Points, in no order, along strands that fork, close into loops and pass close to each other.
Points whose rows are less than 57.9 apart are linked; no others are. Some points are linked to none.
nufan: [-9 -5 -28 0 1 -5 -5 -7 7 3 1 0 -6 14 6 10 6 -14 5 -4 5 11 11 14 15 -11 -19 19 -2 13 6 -1 4 2 -4 -1 11 10 1 13 1 11 -4 5 5 8 -22 -13 -9]
zevu: [10 5 38 -15 2 -17 -7 10 -9 -7 0 3 1 -21 6 -16 11 9 -12 4 -13 0 -5 -20 -18 15 24 -10 -9 -24 0 -1 5 -4 14 14 -15 -8 -7 10 -8 -2 -13 1 -5 -7 24 17 -9]
Rakid: [0 -3 -10 15 7 -3 -4 -11 0 -14 1 12 -3 11 2 14 -7 -4 2 -14 12 6 14 -2 1 -3 -8 1 22 21 -6 5 10 12 -1 -2 8 0 8 20 6 7 8 -7 1 8 5 4 -16]
Vipa: [9 -9 8 14 5 15 20 3 2 -10 -7 5 -2 1 2 5 -10 -7 10 3 7 -3 0 -17 -15 9 -5 -14 13 21 -9 -6 18 7 2 7 -12 -3 4 -2 13 -5 7 -14 -14 9 27 3 9]
simap: [3 14 -18 -2 11 19 33 -2 7 16 -8 2 18 0 16 -5 14 10 9 2 9 12 -23 -2 0 -11 -2 -18 13 19 -7 -8 4 -2 -40 -10 5 24 -4 5 9 -7 -13 6 15 16 -13 -6 -2]
Vez: [-8 -8 15 14 13 -4 7 -9 20 -1 -4 -7 -1 -11 -2 -3 1 -6 3 7 2 -10 -8 -8 -8 -13 -9 -1 -16 13 -2 2 12 12 8 6 -9 20 -7 -9 3 7 -5 3 -19 3 -19 -3 20]
Gapir: [-1 -7 25 10 14 0 7 -3 9 5 -2 8 7 -6 8 -9 9 5 -5 10 9 11 -19 -13 -11 -7 0 -11 -1 10 -12 -7 12 0 -12 13 -16 11 -6 -8 -1 1 1 -9 -11 17 3 14 8]
mivot: [6 -15 -15 5 -1 12 12 9 -8 -7 -9 -2 -5 16 0 10 -4 0 10 -4 4 -3 9 -4 -2 15 -19 14 13 -2 1 -6 3 -14 -5 -13 2 -11 -1 -15 8 -10 6 -10 -7 14 17 -24 -1]
fupe: [6 -4 -3 6 0 -6 -2 2 -11 -14 -1 9 -10 4 5 7 -1 -3 4 0 6 5 13 -8 -3 4 0 2 16 5 -4 7 10 8 15 5 -13 -6 0 22 5 0 0 -4 4 6 15 3 -14]
Gubom: [3 3 -21 -19 -6 -4 -6 8 -3 11 2 14 2 6 17 -9 20 4 -6 -10 -11 15 6 5 15 1 3 12 -1 -12 2 5 1 -10 -19 -10 4 10 14 13 -17 6 -14 1 11 8 13 -10 -25]
rigu: [6 -1 17 10 11 4 0 4 5 -12 3 -14 -5 -12 -15 -5 -19 -12 8 9 -8 -15 10 0 -15 5 0 -4 -8 20 7 9 -5 21 36 19 -9 -2 15 -6 3 17 17 -1 -16 -18 0 -3 17]
gotom: [-12 -1 -7 2 -1 -4 -3 -6 16 18 -4 -8 -1 0 9 0 8 -9 2 12 -4 -2 -2 8 12 -17 0 9 -15 2 1 -1 4 7 -2 -2 -1 20 -8 0 1 2 -25 11 11 1 -28 -4 10]
Demim: [3 1 25 12 13 13 23 -6 13 -2 -3 9 10 -9 7 -5 3 9 -1 4 14 2 -16 -17 -14 -5 1 -26 8 16 -20 -7 7 11 -17 4 -3 14 -6 -1 4 -4 6 -3 -10 14 6 8 11]
befil: [3 2 -26 -18 -4 10 10 10 1 7 3 4 -2 7 10 0 6 15 1 -16 -13 9 4 2 7 2 2 8 13 -15 2 1 -10 -11 -23 -25 15 1 9 3 -11 -6 -5 -2 12 7 14 -22 -15]
gib: [-18 -7 -12 6 5 7 -2 -17 21 10 1 -3 9 0 -4 -5 -6 -7 -7 -5 8 1 3 12 14 -17 -11 -7 -2 20 -3 1 7 5 -18 -4 6 22 -8 -11 -1 -1 7 7 -3 6 -18 6 23]
bet: [-9 15 1 -4 -2 -8 -12 6 4 18 2 6 8 -6 6 -3 -2 6 -23 -4 -7 16 -2 16 15 -5 21 -10 1 -1 0 -2 -10 -2 -19 -5 5 8 18 -4 -13 -8 -14 1 25 0 -6 27 -1]
bipu: [8 -11 20 -10 -4 4 7 11 -11 -9 2 -3 -1 -12 2 -10 -6 -3 -2 14 -2 2 -7 -8 -11 20 8 -10 -1 -6 1 1 10 -4 5 14 -19 -15 6 -14 1 -6 9 -10 -17 -2 38 17 11]
Ved: [-3 -16 -30 11 3 3 8 -12 6 -11 -4 -8 -1 13 -3 21 -13 -12 15 -4 13 -10 17 0 5 -2 -24 9 13 18 3 0 6 8 3 -8 8 -1 -6 9 15 -3 16 3 -9 2 -7 -23 2]
fazu: [-8 1 1 -8 -7 -13 -34 -5 -10 -6 4 14 -1 -6 -6 -9 4 -9 -25 -1 -1 14 19 18 13 5 15 -3 -3 8 1 5 -1 1 -1 12 -12 -8 18 4 -12 -3 7 -4 0 -4 14 32 -3]
remad: [-15 6 -10 1 -4 13 24 -3 12 2 -7 -12 -14 -3 6 8 -5 3 11 22 -2 3 -10 1 0 -9 -2 -5 11 3 -2 -8 0 5 -15 -18 3 4 -2 -17 7 -13 -9 10 0 14 -21 -17 9]
bofa: [-7 9 -8 -3 0 -7 -10 9 10 24 -5 4 8 0 16 -6 16 0 -20 -6 -6 18 4 17 22 -16 14 1 -5 8 2 -2 -1 -1 -21 -7 2 20 18 6 -15 5 -30 3 23 8 -15 12 -8]
Zupo: [-3 -5 15 -10 -10 -20 -21 8 -12 0 -4 7 -8 4 8 -10 20 -8 -12 14 -9 12 -5 -1 2 8 12 15 -11 -6 -4 2 8 -12 0 14 -22 -10 6 1 -17 3 -20 1 -1 10 4 13 -10]
fil: [21 5 -1 4 0 6 14 5 -13 6 -3 8 10 5 8 5 9 14 15 -12 16 -1 -2 -11 -8 7 2 0 14 -8 -5 -6 5 -8 -1 -4 0 -3 -8 19 11 -10 -4 -5 10 10 25 1 -10]
roru: [5 -6 -12 2 -2 13 7 1 1 4 -5 -15 4 10 -10 7 -5 3 18 -2 -1 -19 -5 1 -7 3 -20 10 -11 -3 6 0 -8 -7 1 -18 11 -8 -21 -15 8 -2 14 5 -14 -4 -9 -20 14]
demod: [-11 5 -26 -3 1 16 8 -13 10 -3 2 0 3 1 1 6 -11 10 -1 -9 -2 2 3 7 11 -5 -8 -11 21 10 -7 -1 -2 5 -25 -23 19 6 7 -1 -6 -8 10 7 10 7 -8 -8 1]
fimo: [-4 -14 -15 -6 -4 -5 -13 -1 -10 -15 4 -11 -13 8 -4 -5 -4 -19 2 16 2 -9 17 15 8 7 -5 14 -5 2 8 14 -1 -3 21 19 -20 -19 1 -8 6 2 13 3 -9 -10 11 -8 7]
ritov: [4 -4 -9 -9 -3 -5 -26 -2 -17 -27 7 5 -5 3 -19 -1 -5 -7 -14 -18 2 -4 29 10 3 16 4 5 6 -9 8 13 -5 -5 22 15 1 -20 7 -6 4 2 23 1 -9 -25 22 -1 -8]
Rized: [-8 -15 5 10 5 4 3 -8 17 -8 -3 -10 -8 -3 -11 1 -6 -8 5 9 -1 -10 -3 -5 -8 -5 -15 6 -17 15 1 1 7 10 11 1 -4 6 -1 -9 6 9 6 -2 -26 4 -10 -13 20]
fir: [-13 -8 -8 9 2 -6 -13 -14 21 11 -4 -3 7 1 3 -5 7 -14 -4 -9 4 -2 5 11 14 -25 -5 4 -15 13 -1 5 12 5 -5 7 1 28 -11 6 -5 4 -11 10 5 3 -25 3 16]
Kav: [0 -15 -13 5 3 1 -11 -3 -6 -17 -1 -9 -12 6 -7 -3 -14 -23 6 11 4 -5 20 11 6 4 -9 4 7 23 7 15 7 6 18 21 -19 -12 5 -1 10 4 24 -5 -17 -10 14 3 17]
nuz: [-1 2 11 19 8 1 2 -12 6 -7 4 2 4 -1 -16 4 -15 4 -4 -18 12 -4 -6 -4 -11 -7 -11 -14 3 25 -7 -1 -1 18 2 -1 14 8 5 5 -1 11 15 -1 -7 -2 -10 9 3]
Mitu: [4 6 10 -8 -3 -13 -14 -2 -6 0 6 15 2 -13 0 -1 14 7 -14 -12 -5 3 11 -8 1 2 19 -5 0 -17 0 5 2 4 11 4 -4 -2 0 25 -13 -1 -7 8 7 -3 15 10 -18]
gegib: [7 12 1 -3 -13 -7 -17 -1 -11 18 8 14 16 6 -9 2 10 7 -3 -20 1 5 -16 6 0 -2 8 2 -14 -22 9 -5 -5 -18 -3 1 14 -2 0 3 -6 17 -1 0 9 -13 -9 19 -19]
buveb: [10 20 1 -13 7 3 17 2 0 13 4 10 13 -9 16 -3 10 28 1 -7 -1 7 -11 -9 -2 -4 19 -19 10 -16 -3 -1 -9 1 -17 -12 6 11 0 16 0 -8 -10 1 19 2 10 3 -17]
zedin: [14 4 -15 -2 4 2 10 -4 -10 16 4 11 18 7 11 -3 11 9 12 -9 17 5 -6 -3 0 -4 -2 2 8 -1 0 -1 9 -14 -14 0 -4 8 -11 17 3 0 -5 -3 10 9 16 4 -16]
Sok: [-6 3 23 -6 -3 -6 -14 4 4 4 7 7 4 -12 -9 -5 -3 4 -21 -7 -10 -1 -5 0 2 4 12 -2 -21 -23 -5 0 -10 -2 -1 5 9 0 3 -12 -14 5 1 1 -1 -9 -4 12 0]
Tuso: [11 10 12 4 1 -6 -10 -4 -7 6 11 13 16 -2 -12 5 3 18 -2 -25 7 -2 -11 -5 -7 -5 -2 -8 -4 -10 1 -7 -4 -2 7 -2 18 -2 -2 13 -6 11 6 -2 5 -8 -1 11 -15]
zumab: [-12 -2 3 -5 -2 8 13 5 9 -3 -1 -14 -13 -11 3 -3 -18 -4 3 23 -11 2 -7 4 3 8 4 -9 2 -6 -6 -6 -6 0 -7 -6 -5 -8 6 -32 -1 -13 4 -2 -6 2 4 0 23]
guf: [-20 -8 -6 0 -2 -4 -27 -8 13 -8 -1 6 -19 7 -5 6 2 -17 -20 5 -9 8 22 15 16 -6 -4 9 -6 11 -3 7 -7 9 10 4 1 6 10 -4 -7 9 0 -2 -3 -3 -16 -4 1]
mameg: [-12 -14 -6 7 4 5 -6 -11 14 -14 0 -4 -17 3 -6 7 0 -12 -5 7 -4 -6 17 3 3 -3 -9 10 -5 6 -2 8 2 8 12 0 -6 4 2 -3 4 5 5 0 -13 3 -9 -19 8]
dumo: [-14 8 7 -4 -8 -13 -14 6 -2 4 -1 -10 -21 -3 2 3 -3 -16 -10 24 -16 4 5 10 11 -3 17 4 -11 -10 -2 3 -12 3 18 6 -4 -7 9 -6 -4 -2 -19 8 13 -9 -21 5 4]
bem: [-2 -6 -21 -8 -9 -4 -16 -5 -8 6 6 4 4 12 2 -9 0 -8 -4 1 9 6 7 18 15 5 -10 10 3 5 1 3 7 -11 -7 10 -3 -2 -1 -4 -5 1 13 1 -1 6 9 8 2]
sinat: [-8 16 6 -2 -3 6 28 3 11 7 -8 -6 -5 -1 10 1 0 13 5 14 -10 1 -29 -4 -9 -4 4 -13 9 -2 -2 -4 -5 2 -23 -18 5 4 -2 -21 5 -8 -14 2 9 10 -30 -8 1]
fom: [-9 6 27 11 12 -8 5 -4 21 18 -6 6 8 -16 12 -6 7 13 -15 1 -1 -1 -11 -5 2 -16 17 -15 -10 1 -14 -3 -7 14 -12 3 4 16 -7 1 -9 -3 -23 6 17 0 -23 12 7]
dinim: [11 -4 4 14 8 19 24 -3 6 -6 -4 4 8 -2 3 4 -4 4 9 -1 15 3 -6 -16 -12 1 -5 -21 17 19 -18 -6 16 10 -13 0 -1 6 -5 5 10 -2 4 -8 -7 13 12 0 5]
ginur: [-4 -8 -35 -6 -6 -1 -8 -7 -1 1 4 3 2 19 6 9 0 -5 6 -15 4 3 13 19 12 -4 -19 21 -2 1 8 3 -4 -4 -3 -7 19 2 -2 13 2 8 7 6 7 0 -15 -20 -15]
Tudeg: [4 23 -2 -14 -4 1 18 12 -2 17 3 -3 3 -10 18 -5 0 19 4 5 -11 6 -16 -2 -3 -1 24 -18 14 -23 0 -5 -14 0 -18 -14 1 5 1 12 0 -13 -17 6 24 0 4 10 -9]
gove: [-11 -1 22 4 1 -9 -3 1 18 14 2 1 6 -12 0 -4 -1 5 -15 1 -10 -3 -11 2 4 -7 12 -6 -18 -13 -7 -6 -8 5 -11 4 4 9 -1 -15 -11 3 -11 7 6 -6 -20 17 9]
koza: [3 4 6 4 -1 -4 13 8 -11 0 3 -13 -10 -1 -1 4 -7 -3 14 22 1 -3 -14 -5 -7 0 1 2 2 -2 4 -5 8 -2 12 5 -12 -13 0 -4 9 0 -4 -9 -4 2 3 4 6]
mibi: [-5 -5 -4 -3 -4 2 -17 -14 10 5 13 -4 6 -4 -11 6 -4 -5 -1 -12 2 -15 6 12 12 -10 -8 2 -21 -6 1 7 -9 8 11 0 13 7 -11 3 -5 9 13 7 3 -18 -14 -5 15]
vup: [13 6 20 3 3 4 24 4 -1 -2 2 -5 6 -16 2 1 -5 17 18 5 6 -22 -7 -19 -18 2 5 -4 -4 -10 -6 3 -3 8 16 -9 -1 1 -18 7 14 -7 1 -1 -1 -3 12 -7 1]
kasuf: [-8 7 13 -18 -11 -17 -20 9 -18 -7 1 -6 -21 -9 -4 -6 1 -20 -12 18 -18 7 10 6 7 7 21 6 -9 -18 5 8 -8 -5 27 15 -10 -16 5 -1 -4 -2 -15 6 4 -19 -1 6 -3]
sirug: [-5 0 12 2 4 -2 3 0 5 12 -7 2 -3 0 11 -9 14 -3 -1 18 4 14 -15 -2 3 -11 1 3 1 10 -5 -7 13 -6 -12 5 -13 13 -1 -8 -1 -2 -13 -3 -2 17 -6 12 2]
nuko: [6 9 14 11 10 0 5 -8 2 -5 9 11 3 -9 -9 5 -7 15 -9 -18 8 -5 0 -13 -14 -4 3 -15 8 5 -10 -2 -2 15 3 -3 13 4 5 13 -8 2 7 -2 0 0 2 13 -3]
nos: [0 10 26 -5 5 -1 19 6 4 8 2 -3 3 -18 17 -11 -4 10 -3 17 -4 -1 -20 -10 -10 6 19 -25 0 -13 -7 -12 -5 4 -10 3 -11 1 -6 -3 4 -11 -5 -5 5 1 11 19 9]
nur: [3 -2 -9 -1 -17 -13 -27 -2 -14 5 8 14 10 16 -11 3 11 -4 -3 -23 9 9 -7 14 10 2 -12 13 -18 -6 14 5 -2 -13 6 12 9 -5 -1 10 -9 21 3 -2 0 -13 -11 11 -13]
notot: [14 1 -23 -3 0 22 28 2 0 13 -9 -3 12 9 8 5 3 15 22 -3 9 -6 -10 -10 -4 -1 -13 0 7 3 1 -5 -2 -13 -27 -23 9 5 -15 -6 7 -6 -6 3 3 18 2 -23 -6]
losa: [15 2 -16 -3 -5 -12 -10 -3 -16 17 7 8 22 10 4 -8 15 4 7 -14 18 3 -7 1 -2 -8 -5 11 -4 -7 7 0 7 -15 -9 12 -5 1 -14 17 -2 5 -1 -5 8 4 11 9 -12]
duver: [7 17 -18 -7 11 4 21 5 2 26 -6 7 16 6 20 -12 21 9 6 1 2 16 -24 3 4 -20 5 -2 4 11 -2 -4 -5 -5 -31 -9 -3 24 1 11 2 6 -25 7 17 15 -17 -5 -13]
solu: [1 8 -2 -21 -16 -17 -23 11 -27 -14 5 10 -8 3 0 -6 14 -4 -13 0 -9 20 12 6 11 20 20 9 5 -22 8 4 -1 -18 2 6 -5 -15 13 7 -12 -8 -11 0 2 -2 20 10 -24]
Nesir: [19 -4 -1 5 4 16 10 13 -13 -12 1 -10 7 -7 -18 1 -21 -1 11 -8 1 -19 14 -7 -11 21 -4 -6 9 0 10 -2 -3 1 23 5 -4 -16 0 -12 15 -8 22 -4 -13 -14 27 -5 15]
gupiv: [-4 -3 -13 -7 -3 8 -16 -11 6 -1 13 3 5 6 -13 6 -6 0 -4 -18 -3 -14 14 15 10 -3 -13 0 -10 -7 2 4 -15 3 9 -11 22 -2 -7 -1 -4 5 24 5 -2 -17 -8 -15 4]
non: [2 -7 -2 25 9 2 -2 -16 3 -16 -1 11 2 10 -11 10 -12 0 1 -19 15 1 7 -7 -8 -3 -19 -4 15 32 -4 -2 11 10 1 -1 13 3 8 13 8 13 13 -8 -7 3 -4 4 0]
Satop: [-7 3 -16 -10 -3 12 -6 -9 7 0 9 1 -1 -2 -6 6 -9 9 -10 -11 -6 -4 11 9 14 1 -6 -5 6 -5 -5 1 -11 0 -10 -18 20 1 4 -8 -9 -10 18 4 7 -4 6 -9 5]
divag: [9 -12 11 3 -2 7 5 8 -7 -14 -2 1 -4 -4 0 -3 -13 -9 3 5 1 0 8 -11 -12 17 5 -10 13 12 -6 3 13 7 8 12 -20 -8 8 -6 7 -5 13 -13 -20 1 39 13 12]
mov: [13 -4 3 6 0 15 20 4 3 0 -4 -14 7 -8 -5 7 -10 13 20 2 5 -27 -13 -13 -12 1 -8 -6 0 -3 0 0 -1 2 2 -18 9 -5 -21 -5 16 -9 8 4 -6 -2 0 -16 11]
rem: [-12 -9 -9 1 4 12 0 -9 15 2 -1 -8 5 -4 -6 -6 -19 -6 -6 2 3 -6 3 8 8 -4 -11 -6 -2 18 -5 0 4 2 -19 -7 5 7 -4 -21 -4 -8 22 3 -11 6 -5 5 26]
Lefiz: [10 -17 -2 5 7 13 -7 5 -3 -18 -1 -10 4 4 -16 -6 -22 -11 3 -4 1 -22 21 5 -2 16 -7 -3 7 14 9 10 1 3 14 14 -10 -13 7 -14 11 0 35 -6 -20 -18 25 -8 17]
Kip: [6 2 1 -2 -3 -13 -7 1 -9 -3 2 0 -8 -4 10 -2 8 0 3 4 -1 4 9 -5 3 1 9 1 1 -6 -1 5 9 6 14 7 -16 2 -4 24 -3 3 -11 3 11 4 11 7 -14]
rurez: [12 3 10 3 -3 -3 10 16 -24 -6 -3 -12 -11 2 -5 7 -3 2 18 14 0 -4 -9 -12 -19 7 2 10 3 -12 8 -3 8 -9 21 5 -8 -19 0 -5 11 -5 -6 -6 -7 -2 10 0 -5]
vevor: [-7 -7 1 -12 -4 -11 -14 6 -16 -17 -1 -9 -22 2 -10 -4 1 -19 -4 22 -8 -1 14 9 8 8 4 14 -8 -8 2 12 -4 -8 25 19 -19 -18 8 -11 2 4 0 -1 -10 -15 6 -4 3]
Nipi: [-2 -1 -5 -6 -6 -10 -28 -7 -12 -17 10 13 -2 -1 -15 -2 -3 -5 -21 -17 3 8 25 15 11 9 7 1 3 1 3 12 -5 -1 10 14 2 -19 13 2 -1 6 23 -3 -4 -19 14 16 -10]
vabo: [-5 -8 6 5 -5 -8 -21 -5 8 -2 8 -5 2 -2 -13 -5 -1 -13 -2 -10 1 -11 0 5 6 -8 -11 5 -26 2 5 10 3 12 24 18 -4 5 -6 7 -3 17 7 1 -8 -15 -15 1 13]
lor: [5 0 13 -7 -8 -4 -1 9 -21 -1 -1 0 5 0 -8 -8 -4 -1 -2 8 2 5 -9 -2 -7 18 4 -1 3 -15 2 -6 7 -19 -4 9 -12 -19 7 -16 -1 -6 10 -12 -6 -1 24 24 -1]
lonim: [6 -3 -14 -3 -5 0 -14 6 -24 -23 -1 5 -9 20 -14 7 -1 -7 0 -14 2 0 24 6 1 16 -2 20 15 -17 10 3 -5 -15 21 6 4 -27 4 -10 8 -7 13 -4 -4 -14 14 -18 -18]
viru: [-7 7 18 -13 -4 -3 14 11 4 0 1 -11 -10 -18 11 -7 -14 6 -2 18 -11 6 -12 -7 -8 9 20 -16 8 -17 -7 -5 -12 3 -7 -4 -2 -8 0 -13 -3 -18 -3 -3 3 -1 9 12 14]
med: [-2 -13 -30 -8 -7 4 -16 -9 1 -3 4 0 1 22 -4 8 2 -11 4 -13 1 -7 18 19 16 3 -19 16 -12 -6 8 5 -11 -11 6 -5 15 -5 -11 0 -3 10 19 2 -2 -9 -7 -23 0]
Sud: [8 7 36 -6 8 -10 13 11 -3 8 0 3 9 -19 12 -15 3 8 -7 13 -4 1 -19 -17 -17 9 20 -15 -8 -21 -2 -11 -3 -8 -2 13 -11 -4 -11 6 0 -4 -7 -7 1 2 13 21 -2]
lemad: [8 -2 17 4 5 1 8 9 4 -9 3 -12 -4 -21 -8 -8 -14 -4 13 14 -9 -18 3 -10 -16 8 -1 -3 -14 -1 9 11 2 13 33 16 -10 -8 3 -6 4 9 9 -2 -18 -12 9 -1 15]
topu: [-21 5 -1 -2 -9 -10 -28 -1 6 3 -1 3 -17 4 0 8 3 -19 -22 9 -12 12 16 20 22 -7 11 8 -12 -1 1 5 -13 3 10 4 3 0 10 2 -11 5 -11 5 15 -9 -24 2 -2]
kesud: [8 -6 -8 10 2 21 20 7 0 3 -13 2 6 17 -2 11 0 12 16 -8 8 -6 -10 -12 -8 10 -18 3 10 2 -3 -13 5 -14 -18 -22 10 -5 -9 -16 9 -11 1 -7 -1 16 10 -20 -1]
Bino: [0 -5 21 -10 -5 -15 -5 13 -16 -4 -5 -1 -15 -1 10 -6 14 -5 -5 23 -14 5 -7 -12 -6 7 9 14 -10 -14 -2 0 11 -14 13 8 -20 -12 3 -2 -11 0 -24 -4 -5 4 12 0 -9]
teb: [-9 -8 -26 2 -2 15 7 -9 10 -1 -1 -20 -4 12 -12 18 -4 -5 17 4 1 -15 2 9 1 -7 -24 14 -4 1 11 -1 -13 -1 -4 -23 19 1 -15 -6 9 1 8 10 -8 -3 -28 -34 13]
tal: [7 0 20 5 1 -13 -9 0 5 8 -1 -6 3 -13 -6 -7 4 -5 4 1 -2 -14 -5 -10 -7 -9 -3 3 -22 2 4 4 3 14 29 16 -8 3 -12 19 0 14 -7 2 -1 -7 -12 6 3]
zok: [-2 21 -2 -10 -9 10 29 9 -1 12 -6 -4 -1 -4 13 1 -1 16 7 7 -8 11 -29 -1 -7 -3 11 -12 17 -10 -3 -10 -12 -1 -28 -20 4 -2 3 -12 0 -14 -13 1 16 6 -11 -3 -5]
lasaf: [5 4 27 -8 -5 -19 -21 5 -12 -3 4 10 2 -15 -5 -7 10 2 -19 -9 -11 0 5 -13 -2 9 20 -7 -11 -20 3 0 3 -1 22 20 -9 -5 -8 21 -16 2 -10 7 3 -10 7 16 -14]
fut: [7 -8 -20 4 -6 4 0 9 -17 -12 -7 -1 -11 24 -5 13 -6 -1 9 -10 1 -4 19 3 1 15 -12 25 19 -12 7 -4 -5 -16 10 -8 11 -21 4 -4 8 -13 8 -11 2 1 16 -26 -14]
nin: [10 6 -33 -9 -2 16 19 10 -3 10 -2 4 7 12 12 6 3 13 13 -14 0 5 -2 2 7 -1 -7 9 16 -2 4 -4 -7 -9 -29 -26 15 6 5 7 -2 -6 -2 2 13 16 4 -23 -19]
neve: [18 2 8 -3 -2 -3 2 12 -24 -11 3 -9 1 -3 -15 -1 -6 3 13 -9 2 -13 9 -9 -12 17 4 5 3 -12 13 0 2 -5 28 13 -8 -19 0 -4 14 -4 10 1 -8 -18 20 3 -4]
Roner: [-6 9 -13 -1 7 15 19 -9 16 3 3 7 10 0 9 -1 6 17 -2 -9 1 7 -7 -1 6 -11 -6 -22 17 17 -8 0 3 3 -33 -22 12 17 5 0 -1 -6 -6 4 11 14 -10 -7 -4]
poza: [-11 6 10 -4 -6 -18 -27 3 -1 7 0 13 0 -9 1 -6 4 -5 -26 1 -8 16 9 20 17 1 23 -3 -6 -1 2 1 -7 -3 -8 4 -2 2 18 0 -18 -5 -10 0 18 -3 1 31 -3]
Det: [-7 0 2 7 5 6 -15 -8 0 -19 3 -1 -9 7 -16 5 -18 -10 -14 -5 1 2 14 11 2 4 -7 -5 10 18 -4 5 -11 13 9 3 5 -7 19 -10 0 4 29 -9 -9 -8 1 9 5]
gira: [6 -1 0 -14 -11 3 0 12 -17 -1 0 1 -1 4 -3 0 -5 6 3 2 -5 2 -5 -1 -1 19 5 4 8 -26 4 -7 -4 -23 -5 -7 2 -16 5 -20 -2 -8 9 -6 -3 -4 19 5 -2]
tirur: [1 0 24 6 9 -6 2 -4 13 14 0 -6 9 -15 2 -9 4 4 3 6 5 -13 -13 -16 -10 -12 2 -1 -19 -1 -5 3 6 9 11 11 -10 13 -16 12 3 7 -10 0 -3 -3 -11 3 9]
pez: [-12 -5 -25 10 3 -3 9 -14 10 -10 -8 0 -3 14 8 11 11 -11 13 7 11 12 -1 4 0 -18 -20 15 5 20 7 -10 10 1 -8 -9 14 17 -3 3 9 7 -9 6 0 16 -34 -18 -5]
lomuk: [-9 4 -11 3 2 -8 -7 3 7 19 -4 -4 -8 3 13 0 14 -12 -2 11 -7 11 5 7 16 -14 6 10 -5 4 0 -3 3 7 -7 -3 -3 18 5 8 -8 0 -30 9 20 10 -26 2 -4]
Vanot: [0 -8 24 5 0 -2 -7 7 -7 -28 -2 0 -21 1 -10 4 -3 -2 -6 3 -12 2 10 -11 -12 11 2 9 4 -1 -4 3 2 7 24 4 -11 -14 17 -8 -2 0 1 -11 -14 -1 14 -6 -3]
kefo: [5 21 6 0 7 3 10 -7 6 21 1 10 22 -4 8 -1 10 23 -2 -14 3 3 -20 -4 -6 -14 11 -15 0 -3 -6 -5 -9 0 -17 -15 12 11 -3 13 -2 6 -9 3 20 1 -12 7 -14]
mazud: [-2 -12 10 17 11 7 -1 -4 14 -19 0 -15 -5 0 -18 0 -17 -12 5 3 -3 -13 10 0 -12 0 -14 1 -9 27 6 7 -3 19 20 14 -2 0 13 -11 3 16 17 -5 -32 -10 -7 -9 22]
rina: [-6 16 14 9 7 -2 14 -10 21 17 -1 4 18 -9 10 -6 11 19 -7 -7 1 -4 -21 -3 -3 -17 10 -19 -7 3 -11 0 -10 12 -21 -9 11 18 -10 4 -2 0 -19 11 17 -1 -29 3 2]
Zedi: [21 5 19 3 6 1 11 4 -11 -2 -1 9 6 -3 4 -1 7 15 7 -7 11 -5 -9 -23 -16 7 8 -6 3 -12 -1 -2 4 -2 9 3 -4 -4 -11 19 10 -4 -4 -6 1 1 19 2 -14]
Laka: [-11 -1 -17 6 0 9 16 -6 9 -6 -9 -7 -16 7 3 12 5 -2 12 15 1 4 -3 -1 -2 -11 -15 10 5 8 1 -8 2 -1 -10 -13 1 10 -3 -14 8 -1 -12 7 -7 18 -22 -26 2]
Teg: [0 4 -2 -5 -5 3 5 5 0 11 1 -2 -4 1 4 4 4 10 6 4 -8 -1 -13 -1 1 0 2 9 -6 -20 -1 1 -9 -6 -7 -12 4 -2 -5 -4 -5 0 -6 6 6 0 -9 -7 -5]
Nodod: [-4 1 22 8 3 -17 -15 2 1 11 -9 4 -2 0 10 -9 14 -14 -9 20 -5 13 -11 -3 2 -5 7 3 -11 11 -6 -6 14 -2 0 15 -22 3 1 5 -14 1 -23 -3 6 14 -8 18 -1]
Doduz: [-4 -13 -35 10 1 7 5 -16 7 -8 -4 -14 4 26 -6 20 -3 -12 23 -5 11 -6 5 9 2 -3 -32 20 5 18 16 -8 -3 -6 -5 -13 27 3 -16 11 12 2 11 8 -11 2 -24 -33 3]

How many points has the smallest loop of links through each point below? Write 0 if it is on no loop.
gotom => 0
Zupo => 0
ginur => 0

A fork is a point with three links, a tip a point with one. Leave the first point through the second and follow the links. Name the first fork or tip that comes.
Mitu / Kip => nur
koza / rurez => Rized
Gubom / befil => rem
bipu / divag => Bino
Kip / Mitu => zumab
poza / fazu => Gubom
remad / Laka => gupiv
